Each row is a point on a landscape with many valleys, with its height.
From any point a ball rolls to the lowest of the 2 points nearest to it. It stops when none of these is lower. Distance is the straight distance between rows; heights are no part of it.
zanu h=515: [ 22   6   5 -20   6   0  -5   9  -8 -35  13 -20   2  13 -10   3  17   7
 -19 -18  -7  -1 -11   7   9  -8   5  -3]
Moso h=488: [-11  -5  27 -23   7 -22  10  30 -11 -16 -13   6   4   3  -6 -15   0 -17
 -22  17   3   3  19  18  10 -11  11 -22]
negu h=375: [-12  -7   6 -16   3 -16   4  -5 -11 -12  10  21   5   0  -1  -7  -6 -20
  27  24   1  -6  12 -15  -2  10  13  -8]
Mogo h=631: [ 12  21 -14  32 -10   0  22  -5   7  -6   8 -26   1  13   7   8  10   2
  11   4  -6   3  -9  -7  -7   4  -8  15]
Sefat h=606: [ 14   2 -13   6  19   6 -12  -5 -14  28 -11   6  13  -6  30   3 -12 -11
  21  -4 -14  -4   1  -7   4   5  17  13]
sofi h=319: [ 19 -14   9  13 -12   5   1  -2  -1 -23  15  10   7 -12   2   0   5  -3
  -4   8  18 -10  -2 -33 -14  17  39  -1]
sep h=145: [-29  14   5   4  -5 -16   0   1   8  14   2  -4 -16   7  -3  -2  -3  -4
 -17  -4   9   6 -10  32   8 -27 -36 -29]
tege h=208: [  2   2 -21  -3   3  17 -17  -6  13   9   1 -15   5  -9 -13  21  17  11
   2   0  -2   0   2  -9  -5  14 -26  14]
nivo h=245: [-15  12 -18   7  -6 -12   0 -16  -3  14   1 -10  -8  15  -3   4   7  14
  22   9  -2   4   1  15   1 -11 -36  12]
zovun h=435: [  8 -16  27 -15   1  10 -12  23 -12  -9 -14  12   1 -21  -9  -9 -12   8
 -29  -9   2   2  14  -2  12  -4  37  -6]
Sak h=655: [ 15  13  -7   7  -2  -8   5  -6  -3 -29  22 -31 -14  23   2   5  19   9
   4 -12  -2  -1 -18  11  -1 -12   1   3]
pigip h=413: [-17   2   7  33 -21  -5  14 -15  -7  12  14  14 -16 -10  15  -7 -16   2
  16  -2  23  -3 -13  10  -1 -21  -9 -19]
Keso h=218: [-27   5 -13  19 -19  -3  28  -4  21   7  -4  -2  -7  14   3 -23  -8  -2
  -7  25   5   6  -5  -2  -7  -6 -52   0]
fav h=536: [ -5   8  -8  18 -34  12  18 -10  -1 -20  21  -9 -11  12 -12  -4   0  16
   7   7  22  -3 -13 -10  -4  -2  -3  -1]
Fezi h=228: [ -6  -1 -39  -2   5  17   0  -1   9  16  -8 -23   6   3  -6   8  15  12
 -12   4 -10  12  15 -13  -1  19 -32  17]
Gar h=248: [ 14  -5  -2 -20  30   4 -22  -6  -7  -2  23 -13  16 -13   8   9  25  -1
  16 -23   0  -3  -9 -24 -17  10  25  -1]
lesor h=194: [  7  11   6  19  -8   8  13   6  -9 -21  12 -15 -13  10   7   0   0  17
 -26 -20  12  -2 -18  21  12 -11   5  -9]
Ruf h=572: [  5 -14  13  36 -19   5  13   1  19  10 -17  31  -1 -16   4  -3 -17  -4
 -20  14  17  -6   7  -3   5  12   7   6]
Rizak h=560: [-16   3  -1 -26  12 -15  -2   9   3  23 -24   5   4   3  -1 -15 -13  -5
  -1  -1 -21   5  15  22  12  -9 -20  -8]
muned h=562: [  0   8  -8 -11  -3 -13  -9 -17   3 -12  22  -5   0  11  -5  10  22 -11
  38  10   5  -8  -6 -14 -17   1  -4   7]
tas h=236: [  7   7  14 -19   9   1 -26   5 -12   1  -5   2  -2  -2  -6   4   5  10
   6 -14 -10   0  -9  33   5 -29   8  -4]
mapan h=622: [ 25   5   3   8   3 -16  -3   2   9  -3   5  -1   3   3  14  13  22 -14
  17   3 -12  -9 -15   3 -14  -3  11   1]
Kav h=205: [ 26   2  13 -18  13  17 -33  13 -11   8 -10   1   9 -18  -7   4   0  11
   4 -21 -16  -3  -2  24  -5 -23  12  10]
koni h=556: [  8  -6  -1   5  -3  -2  10  -2  26  11 -15  27   9 -11  10   5  -9 -18
   7  22  -5  -4   7  -3  -5  16 -24  10]
sodi h=333: [  6 -28  14   5   8   6  -7  -2  -2  -7   8  18   5 -26  -5   1   8  -8
  -9   2  17  -3  12 -36  -8  26  37   6]
rotil h=121: [ 12  -8 -30  33 -16  30   2 -14   5  18  -3  -1  10 -13   2   5  -1   6
   2   4  11  -3   3 -31  -6  19   4  23]
Raz h=481: [-16  -7  -6 -18  -1   2   7   5  10  -6  -4  -3   4  -2 -12  -6   2  -5
 -16  14  -7  12  16 -30  -6  22  -9  -7]
vutu h=411: [-28  -9   1 -11   9 -13   8  -4 -11   2  -2  27  -4  -1   8 -24 -20 -18
  15  19   5  -3  22 -10  11  17  -3  -2]
ved h=255: [ 19   9  -6  20   3  10 -14  -6  -5  18   1 -19   0   0  -8  41  24  11
  18  -5   3   1  -9  19  -2  -6 -10  34]
Lek h=293: [ -1  16   5  -2  17 -14 -13  -4 -20   3   4  -2 -13  10  11   1   7  11
  19 -17 -14  -7 -10  35   1 -34  18  -7]
Zovez h=300: [ 15  -9  19  24 -22   8   3  -5  -5 -19   6  20  -6 -12   1   1 -11  10
  -9   4  22  -6  -9  -6  -7   6  32   2]
kosu h=172: [  7  -7 -13 -14  14  12 -27 -13   6  18   8 -12  13  -7  -2  24  25  -3
  23  -6  -2  -9  -8 -14 -15   9 -15  13]
Tagoz h=414: [ 29  -7  -1  12  -1  22 -12   0  11   3   5   0   7 -16  -3  28   2  10
  -4 -10   6  -6  -8   1  -5  -1  12  14]
Gefo h=473: [  3   8  -4 -30  17 -25 -19  -5  -2 -12  11 -15   2  18  -6   8  26  -9
  20  -6 -20  -9  -4   3  -5 -11   4  -1]
vasi h=271: [-13   9 -13 -15   7  -1 -10  -2  -9   5  -1  -5  -3   7  -9   3  -5  14
  13  -5 -10   5   8   3   4  -2   1  -1]
pibuf h=338: [  4 -11  10  10  -2  -6  19   3   2 -15   7  16   7  -9   9  -7   7 -22
  10  19   9  -5   7 -30 -10  22  26  -4]
fefu h=449: [-24  -1   9  18  -4  -8  15   4  -1   9  -6  -1 -13   0   3 -17 -23   4
 -23  -7   8  12   2   7  11  -2  -6 -25]
Todo h=487: [ 11  -7   7 -24  21  -9   2  21 -14 -18   1 -13  13  -6   6 -12   3  -5
 -15 -10  -8   8  11 -23   5  16  37 -12]
vor h=363: [-22  17  -2  40  -4 -13  14  -8  -2  29  12 -10 -15  -1  24  -5 -12  -1
   0 -20   6   5  -8   8   6 -12 -15 -23]
fopav h=528: [ -2   7  24  -4  -5 -24  15  10  11 -22  -4  16   3   8  -1  -2  11 -28
   7  27   2  -4  -7  13 -11  -8  -6 -15]
lolu h=519: [ 14  10 -27  11 -15  17  18  -1  17 -16  17 -26   0   7 -12   7  28   4
 -18  14   5  -2  -6 -24  -9  16 -29   6]
luvu h=593: [-11  17  -2   2  16 -25  20   0  -6  -9   9 -20  -8  28   6 -21   2   4
   3 -11 -14   7  -3   6   3 -10   3 -17]
dumuv h=301: [-19   0  -3 -41  -5 -10 -16  -2   6 -11   6   3  -2  11 -25   0   6  -2
   8  14   0  -5   6  11  -5  -8 -22 -12]
vosa h=175: [ -7  -7 -27  -4  -1  17   0  -8   2  11  -6   3  -1  -4   3  -6 -16   3
   7   5  -4   3   8 -24   2  16  -8  10]
miga h=399: [ 18   4  -9  15  -9  20  -5 -11  -5 -11  13  -6  -1   2   3  21   4  10
  15  -4  11  -2 -16  -2  -9  -3  14  12]
bebe h=531: [ 10  11  17 -33   7 -17  -8  11 -10 -38   5  -7  -1  24 -13  -6  14  -6
 -19 -10  -5  -4  -9  22   6 -25   6 -18]
vos h=376: [-12  -2   9   0  21 -10   0   2 -37  17 -14  18  -1  -6  30 -22 -23  -3
  14  -8  -9   0   5   1  15  -3  38  -8]
regu h=202: [-25   9 -31 -17   2 -10   2 -15 -11  -4  12 -16  -8  22  -7  -8  -4   9
  27   0  -9   0   4 -10   4  -1  -9  -1]
kevo h=512: [ 13   2 -16   1   4  15   6   0  11 -23  19 -40   4  11 -19   7  34   8
 -20 -12   1   0  -8 -21  -6  13 -17   8]
Lalim h=635: [ 10  -2  -1  -5  16 -10   3  -8  -7  -5  15  -2  11  -4  15   3  13 -16
  28   1  -4  -9  -8 -28 -19  18  33  -2]
Raba h=359: [ 13   8   4  -3  -1 -17 -12  -4  18 -13   3 -17  -4  15 -14  25  38  -9
  11  -1  -9  -9 -18  24  -9 -15 -24   8]
gup h=393: [ 27   8   2 -11  10 -10 -20  -5   6 -18  16 -22  -1  14 -11  23  41  -5
  -1 -17  -4  -8 -18   5 -11  -8 -10  10]
nes h=180: [  9 -13  -6   2   8  20 -16 -10  -1  14  -3  17   8 -19   7  12  -7   2
  13   2   5  -5  -4 -14  -5  12  30  17]
teza h=285: [ 14 -15  17   9 -23  11   5   3  14 -19   3  19   2 -15 -13  15  -1  -2
 -17  12  22  -5  -4  -4 -10   9  10   2]
dud h=422: [ 21   5   3 -27  16 -10 -35   3  -8  -7   7 -19   7   7 -17  13  33  -2
  12 -23 -15 -10 -11  14   0 -18  -2   9]
vudu h=344: [-15  -9  -5 -15  13   4 -10  -3 -23  13  -7  16   1  -9  11 -16 -27   2
  13  -5  -6  -1   7  -6  11   4  28   2]
pek h=89: [ 16 -12   0  -7   0   3  -8  -4  28   2   5   2  17 -15  -7  21  25 -11
  -5   7   0  -7  -1 -18 -19  14 -16   3]
Peto h=120: [-11  12 -28   4  -6   9   1 -15 -16   1  17 -20  -9  14  -6   3  -4  19
  19  -5   3   7   0 -18  -1   3  -4  13]
Suz h=442: [ -7   7  15  13   7 -17  11  11 -12   7   1   0  -6   1  19 -18 -10   1
  -8 -13  -6   6  -5  22   7 -22  14 -25]
nufo h=573: [-13  -1 -15  -9  13  -7  -5  -2  -1  27 -14   7   3   0   6  -7 -13  -8
  12  -3 -19   4   6   8   9   7 -23   2]
zilat h=343: [-18  11 -10  41  -4  -2  21  -6   1  38  -4   0  -6  -2  19  -9 -26  -3
  -1  -7   4   6   5   0   6   4 -33  -8]
zivo h=313: [ 16   3   9  29  -6   2  27   8  23   8 -13   3   3  -5  16  -3  -7   2
 -24   2  -4   3   3   3   3  10   4  -8]
dus h=309: [ -3  10  -7  -5   2 -12 -10  -9   6  -1   3 -22  -9  20 -13  19  22   5
  13  -1 -16   6  -4  16  -4 -12 -27  17]
kudap h=292: [ -9  -1 -22  35 -16  22  13 -21  -8  17  -1   0  -8  -3   2 -14 -23  19
   6  -1  16  -2   4 -15   2  10   2  14]
Lelum h=472: [  1  -8  21 -15  11 -18  15  31 -12 -18  -4  -2   1  -1   4 -17   0  -4
 -22   1  -5   9  11  -5   8   3  26 -19]
devev h=504: [ 19   7  -6 -11   7   1   5  11  13 -20  16 -27  12   9 -10  11  23  -5
 -17  -7  -7   1 -10 -10  -6   9  -1  -3]
Ror h=527: [ -4  12 -15   6 -30  18  23  -4   9 -23  22 -19  -1   8 -25   1  13   7
   2  18  14   2  -8 -16 -12   3 -21   8]
bafuv h=278: [  7   7 -11   9   1  -3  21  16  29  -4 -10 -17   6  12  -2   2  18  -9
 -24  13 -20   5  -1  -1  -4   6 -29   6]
zored h=695: [  8  16  -5   7  12 -12  -2   6  -2 -11   3 -44 -11  32   0   6  25  13
 -10 -26 -26   2  -8  23  14 -15  -7  10]
lobu h=79: [-11 -10   6  -2  -3   7 -13   4   2  32 -26  25   1 -17  -2  -4 -29   2
  -8  -3  -2   3  12  20  15  -3 -16  -1]
dom h=565: [  8 -20  10  13  -3  -1   1   1  18  12 -18  35   5 -20   4  -5 -12 -19
  -2  21   6  -7  13 -18  -4  20  -1  11]
dekob h=345: [ 15 -23  28 -14   6   6 -12   1   6 -16  11  12  11 -26 -12  14  18 -11
 -11   5  18  -9   4 -20 -12  14  21 -11]
pusal h=525: [ 10  11  10 -22   6 -15   7  22   8  -9 -10 -17   8  13  -4  -9  14  -8
 -19  -5 -18   5  -6  21   1 -10  -2 -11]
fid h=548: [-24   8  10   2  -6 -24  22   1  10 -12   1  11  -4  13   5 -15  -1 -24
  10  25   0   3   1   3  -7  -1 -19 -12]
Viram h=578: [  0  -6   5  27 -15  14   1  -7   6  12  -7  16  -7 -13  -1   3 -24  12
 -11  -1  13  -2  -2   3   8   2   5   1]
zezo h=263: [-34   0  -2 -23  -8 -12  -3  -7  -2  -4  -1  18  -9   8 -14  -8 -12  -3
   5  13   7  -1   4  17   0 -13 -26 -19]
zasu h=592: [  4  -5   0  10  16  12  -4   0  -4  36 -28  15   5 -11  28  -9 -24  -3
   2 -12  -9   0   2   8  16   6  11  10]
Sal h=144: [  5  15   6   7  -9  -2  -2   2   4 -11   0 -24 -10  16 -12   9  14  13
 -22 -16   3   4 -17  36   9 -22 -22   3]
Kika h=184: [-35  13  -8   9  -9 -11   9  -4  17  15  -3 -10 -14  10   0 -12  -7   0
  -8   1   0  14  -1  14  -1 -12 -54 -14]
kopob h=173: [ 27 -10  21 -19  12   4 -21  17 -12   8 -15  10  13 -23   3   4  -1  -2
  -1 -14 -17  -6  11   7   6  -6  29   0]
kub h=140: [ 13 -10   2 -20  16   5 -16  15  -2  24 -21  13  12 -16   3  -6  -7  -7
  -8  -5 -17   5  14   0   4   7  16   3]
nez h=584: [  4  -9  14  31   1   8   0   3   3  29 -21  19   1 -18  19  -2 -30   4
 -13  -7   3   2   1   3   9   2  20   8]
der h=526: [  2  11  -8 -13  11 -28  -2 -16  -2  -8  12   7   3  10   6  -2  17 -16
  37   3 -14  -9  -9  -4  -9  -7   3  -4]
fofa h=261: [-11 -10  -4  -9 -17   5  14   3  30 -10 -12  13   0   0 -13  -5  -3  -6
 -31  31   3   8  11 -10 -15   9 -34   4]
Rirum h=460: [-27  -2  -2   7  -7   6  -2  -3 -12   4   2   5 -16  -2  -3 -10 -23  16
  -3  -8   7  -1  -3  17   4 -12   0 -15]
lala h=485: [ -3   8  -2   3  -3   4  21   7 -10 -17   6  -7  -6   5  14 -16  -8   8
  -7  -3   0   8   6 -16   6  12  37 -11]
Genug h=183: [ -6   7 -24   9   8  23 -23 -16 -19  34 -11  -7   2  -3   9  25  -9  19
  28  -6   0   3   3   4   7  -4 -11  34]
bomol h=76: [  5   0  10  -4  -9   3 -10  12  13   4 -10  -2  -2  -4  -9   5  -4   8
 -17  -2  -1   4   0  25   4  -9 -19  -7]
dukab h=315: [ -6   0 -25  33 -10  15  15 -16  -2  27  -4   9   1  -4  16 -11 -15  -1
  17  11   6  -5   0  -9   0  12 -22  20]
Pob h=273: [  0  -9  11   7 -24  17  15   9  26 -15  -7  10   0  -1 -15   3  -4   3
 -33  19  19   0  -1   3  -8   5 -15  -1]
Dar h=496: [ 12  -3  27 -19  -5 -10   1  13  -8 -28   4   9   1   2  -5   7  10 -13
 -12   5  11  -6  -8  10  -1  -4  18 -15]
Golin h=221: [  5  13 -19  22  -7  25 -16 -19 -14  26   6 -16  -4  -4   2  31  10  19
  20  -2  11   5   0   1   0   1  -7  36]
luz h=428: [ 19 -14  27 -19  -1  12 -15  26   6   4 -15  11  11 -21 -17   5  -4   3
 -33  -6  -6   0  13  11  10  -7  11  -4]
zul h=395: [-17   2  -2  26  -1 -13  35  -2  -6   7  -3  10  -4   5  24 -35 -25 -16
  15   8  -2   4   9 -20   5  13  -3  -5]
ril h=342: [ -8   1  -3 -42   7  -4 -26  -9  -6 -20  20  -5   1   4 -24  13  11   6
  13  -1   2  -8   0   1  -4  -7  -6 -11]
Kal h=223: [ -5   7 -32   5   6  19  -4 -20 -10  21  -6  -7   3  10  17   0 -12   0
  26  -1  -1  -2   2 -27   8  17   5  24]
fabaz h=229: [-33  -6  -7  -6 -16  -7   8  -9   4  -6   6  17 -12   5  -8 -21 -20  -1
  11  18  12   5   9  -4   4   2 -23  -8]
fufe h=327: [ -8   6   1  37  -6   0  28   2  21  23  -7   1  -4   1  14 -11  -9  -2
 -15   3  -3   5   0   9   4   5 -27  -9]
ketul h=107: [  2 -12  -7  -5   2  24 -21  -4  12  34 -21  13   4 -20  -8  12 -16  11
  -2  -4  -3  -1  10   6   9   1 -20  17]
lota h=59: [ 16 -21   5  -6  15   8  -9  -2  22  17  -4  14  19 -20   5   3  19 -16
  -1   7   2  -7   6 -36 -17  27  -1  -1]
vapit h=555: [ -4  11   8 -24   2 -25  -7   0  -4 -24   5 -11  -8  29 -24   1  15  -5
  -1  -5 -10  -8 -16  25   1 -33 -12  -6]
Fafo h=471: [ -9 -12   7 -13  -9   2   3   4   7 -12  -4   8  -2  -7 -11  -7 -15  -2
 -10  13  10   3  16 -14   3  12  11  -7]
likag h=179: [-31   6 -24   0  -4  -3   7 -19   2  11   6   6  -9  11  -3 -15 -16   5
  24  12   3   3   6   0   2  -3 -44   6]
Tivev h=461: [ -1 -20   7   3  -1  10   0   8   1  -3 -17  11   4 -14 -11 -10 -12   4
 -26  10   6   5  18 -19   8  23  30   2]
Loti h=600: [  5   8  -9  12   7  -1   4  11  15  21 -16 -14   9   8   4  11   2   9
  -3  -4 -21   8   4  14   2   4 -17  11]
sona h=378: [ 10   5   1  -8   1  19 -17  -8 -13  -8  12  -5  -4  -8   6  13  -2  15
  14 -18   6  -4 -16   7  -5 -11  36   7]
Veref h=427: [-18  -1  20  28  -7 -12   5  -8   1  25   5  25 -12 -12  15  -9 -18  -7
 -10  -5  14   1  -7  14   7 -17  -6 -25]
Sut h=214: [ 21 -12   6 -14  17  11 -24  -4  -9   5   4   6  14 -21   8  13  14  -7
   9  -8   5  -7  -8 -18  -8   5  32   2]
gize h=451: [ -3   8  -6   3  -7  14 -15 -12 -17  -1  12 -10 -16   6 -13  20   3  29
  12 -13  12   1  -7  22   2 -17  -8  14]
geso h=139: [ -6 -20 -14 -21   9  13 -15  -4  -3  15 -13  20   8 -17   1  -7 -11  -5
   3   8   0   1  18 -27   2  24   0  10]
Beto h=621: [ 17   2 -11  10  11   0   3  -5  -7   5   4  -6   7  -2  25   3   3  -5
  16  -3 -13   0  -4 -19  -6  14  27   9]
Zevad h=174: [  8   8   8  26  -9  18   0   9  -7  -4  10 -20 -16   3  -1  12   1  28
 -24 -24   7   5 -12  38  15 -18 -14  -1]
zizep h=547: [ -3  -1   3 -39   2  -2 -17  16  -6   9 -19   3  15   4 -21  -6  -6   1
 -13  -7 -17  10  14  17   8 -13 -10  -7]
nopur h=391: [-24  17  -3  23  -6  -8   4 -21 -17  10  18   7 -25   1  14   1 -12  11
  16 -12  13   4 -11  22   6 -28  -7 -17]
sural h=452: [ -8 -19  21   2  15 -19  17  20  -8  -1 -14  12   9  -7  17 -23 -15 -16
  -7   7 -13   7  27  -9  14  14  20  -8]
vuvuf h=339: [  9   4 -12  39  -8  -4  19  -7  10  26 -10  10   4  -2  24   0 -14  -6
  17   5  -5  -2  -2   1  -4   8 -15   9]
daros h=643: [ 18  15 -10  35 -19  -1  25  -3   3 -22  16 -26 -13  19   6   4  15   5
  -8  -7   8   4 -18   8   1  -8   0   9]
lemoz h=438: [-16  -6  17  25 -11 -13  17   3   6  10  -4  19  -9  -8  13 -17 -21 -14
 -17  10  17   2   7   2   2   6  -5 -19]
rami h=137: [  3  -3 -13  -8  16  27 -28  -1  -8  34 -21  -2   9  -9   3  13 -14   6
  12 -13  -6   4   8   6  11  -4  -5  22]
siki h=65: [  0  10 -27   9 -16  25   4 -17  -9 -11  22 -25   1   3 -13   6  10  18
   5  -6  11  -5  -3 -32  -7  11   8  15]
zedur h=412: [ -6   7   7  -4  20 -15   2   8 -24  17 -13   7   3   6  27 -17  -8  -5
  13  -9 -21  -1   3  16   9 -14  22 -19]
bedu h=253: [-10   6 -22  -7   3  -3   5   0  20  -2  -5 -27   0  13  -6  -1  13   4
  -7   7 -17   9   5  -9  -4  10 -31   8]
bub h=501: [ -1  -7  29 -21   4 -16  12  33   7   5 -27  14  11  -1  -1  -7  -4 -18
 -23  17  -3   7  19  14   0   0  -3 -13]
Zoga h=492: [  3  -5  -1 -21  13  -3   2  10  11 -12  11 -12  15  -3 -10   2  17 -12
 -13   5  -5  -1   5 -29 -12  23   4  -8]
sided h=465: [ 15   6   3  -4  -4  14 -26  -6 -10 -21  18  -7  -8  -1 -17  24   9  15
   1 -19  10  -5 -14  24   7 -19   0   6]
mag h=569: [-22   9   2  -6   1 -23  26  -1  -8 -17   9   0  -8  19  12 -25  -8 -10
   9   7  -5   7   1  -1  -1  -6  -4 -18]
kozu h=147: [ 14 -12 -10  25 -15  33 -14 -19   4  18  -8  16   5 -15   0  16 -15   9
   3   2  13  -7  -1 -19  -5  11  15  18]
vusa h=469: [ -9  -8  11  23   4  -7  26  11  -8  -6 -13   4  -3  -2  18 -16 -14  -3
 -17   5  -1   5  13 -16   8  16  31  -4]
Pupo h=502: [-17   6 -14  -3   5  -4  22  -5 -11  -3  10  -6   0  10  11 -21 -13   2
   8  -3  -6   9   8 -29  -2  15  18  -4]
Mokez h=364: [ -5  -2   6  28 -15 -10  33   3  -3 -11   6  12   0   3  12 -24  -7 -17
  17  18   6   2   0 -25  -7  14  13   5]
gaz h=108: [ -9   8  15  -9  -9  -4  -1   6   4  -5  -6  -7 -12  12 -14  -3  -4   4
 -23 -13   5  -1 -16  39  10 -26 -23 -18]
Mul h=510: [  7  -7  30 -24   0 -25   3  19   9 -28   2  20  12  -5  -8   7  16 -29
   0  25   6  -6   5   9  -8  -7   5 -13]
kos h=447: [ -8 -21  18  -2   5   5  -2  19 -19   4 -17   5  -3 -13   2 -24 -23   5
 -22  -6   2  10  26 -11  16  12  44   2]
lanek h=47: [ -2 -12  12  -9  -7   2  -3  12  20  12 -22  18   9 -10  -6   3 -14  -2
 -19  16  -4   1  13  15   3   1 -23   1]
niki h=287: [  7   2  -4 -20  14  -2  -8  -9 -10 -28  27 -18   4  -1  -5   1  18   3
  10 -13   1  -4  -8 -25 -11   8  26 -10]
lasev h=243: [-31   2  -2  -9 -14  -4  24   4  19 -12 -11   6  -5   9  -5 -25  -9  -5
 -18  30   3  16   3  -2  -6   0 -43  -4]
zotu h=421: [ 26 -13  15  -7  -1  22 -18  10   6   0  -9   5   5 -17 -14  15   5   8
 -22 -12   6  -7  -3   5  -1   3  15   6]
kinif h=537: [ 13   3  16 -39   3  -1 -15  28  -1 -13 -16  -8   9   6 -22  -9   9  -4
 -27 -11 -11   5   0  20   8 -16  -5 -13]
bez h=347: [  2   9  -5   2  10   3 -18  -7 -25  -2  11  -3 -10   4  15  12   2  14
  31 -14  -4  -4 -19  17   2 -26  26  10]
Sof h=267: [ -9  -4 -27  23  -3  26  -9 -25 -17  28  -9   3  -6  -4  16  -6 -29   4
  15  -5  16  -4   4 -18  12  15   9  25]
fopog h=424: [-25  17  -3  18 -12  -9  -7 -15 -21   6  20 -15 -20  13  -2   7   1  21
  21 -12  15   2 -13  25   3 -22 -14   5]
luput h=425: [-19  -7   4   4  13 -22  18   1 -14   7 -10  13   1   7  22 -28 -15 -19
  11   6 -11   4  15  -9  12  10   4 -12]
Rabi h=358: [  7 -18  23 -21  -4   7 -26   1  -4 -14   3  27   4 -21 -14   9   3   1
   0   2  26 -11   2  -2  -3  -1  29  -3]
vufu h=616: [  5  16  -7   9   4 -17  21   2   6  -4  -1 -26  -1  24   9  -1  13   1
   6  -5 -21   5  -9   1  -6   0   0   5]
fopo h=476: [ 21   0  15 -10  -4  17 -16   2  -9 -27   7   0 -12  -5 -13   7  -6  23
 -17 -12  10  -6 -18  30  11 -23   8  -3]
gib h=123: [ 18  -8  -8  10  -6   4 -12 -12  20  13   5   3  15 -11   2  22  22 -13
  23   7   0  -9  -8 -17 -20  10 -13  16]
rus h=486: [ 17  -1  26 -11  -3  -2  -5   6  -7 -32  11  10 -14   3   1   4  -1   4
 -18  -4  15  -8 -16  24   5 -23  19 -13]
ketu h=674: [-11  22 -11  -8   5 -16   1  -5 -11 -25  12 -33 -15  34  -6   5  19  14
   6 -15 -12   0  -6  11   9 -18  -9   1]
rikis h=371: [  3  -9   8 -35  -3   5 -31  -5 -13 -24  13  16  -4  -8 -26  18   3  11
   2  -3  12 -11  -4   6   0  -8  13 -10]
Tek h=588: [ -9   9 -23  11  14  -3  -1   3  -3  28 -11 -15  -4   7  12  -3  -3  10
  11  -9 -15  12   8  14  11  -3 -13  15]
fure h=297: [ 18   6   6   6   2   1  24  22  23  -6 -18 -10  11   6   6  -4   9  -5
 -29   3 -17   9   2   6   3  12  -2   0]
mosap h=312: [ -7  -6  -2 -23   6   3 -19  -9 -15   4   3  14   2  -4  -6   5 -15   1
  20  -3   5  -7   5  -4   3  -1  15  -1]
Lufe h=98: [  8 -16   1 -19  10  -1 -11   4  11  15 -19  15  18 -20  -3   2   0 -19
  -1   9 -14  -3  15 -16  -6  22  -3   1]
Kova h=318: [ -7  -8   2 -14  -4   6   5  -9 -11 -24  26  -3   2   0 -18  -3   5   0
   1   1  14  -1   2 -34 -13  13  16  -5]
vivad h=459: [  1   3   4   8  -2  -2   0  -3 -11  -2   4   8  -6  -1   8  -2 -12   7
   5  -9   5   1  -6  13   8 -13  19  -9]
lan h=341: [-14  -6   5 -14 -13  -8   0 -12  -7 -22  18  20  -4  -8 -17  -5  -3  -6
  18  18  19 -11   5 -29 -13   9  15  -5]
Lol h=609: [ 23   4  -4   1   5  -4  -2  11  17   3 -12 -12   9   5  -2  20  21  -2
   3  -7 -17   0  -6   6  -3   3  -1   6]
bibik h=544: [ 10  -7  19  -2  -9 -21   8   2  24  -2 -10  27  11  -4   8   5   3 -27
   6  28  -3  -3  -1  12  -8   1 -10  -1]
Gofa h=513: [ -1   3  23  -6   1 -18  15  22  12   2 -13  -1   0   5   6 -11   2 -15
 -23   4  -3   8   1  27  -3 -14 -11 -18]
Pibo h=99: [ 10  -3 -28  15 -13  32  11 -16   8   4  14 -11   7 -11 -12   3  13  11
  -4   5  12  -3  -1 -39 -16  20  -2  13]

For each start below, name the point where the ball stops.
Zovez -> gaz
mapan -> likag
vor -> lota
Loti -> Lelum
Beto -> nopur
zored -> nopur
negu -> siki
vivad -> siki
ketu -> nopur

Call two points neighbours if one is among the 2 nearest of the other. Go from one point of each pair to the other, from neighbour to neighbour, staying as low as possible. Name the highest point that can't be avoided.
sofi / lota -> gize
lanek / likag -> rikis
gaz / siki -> luput
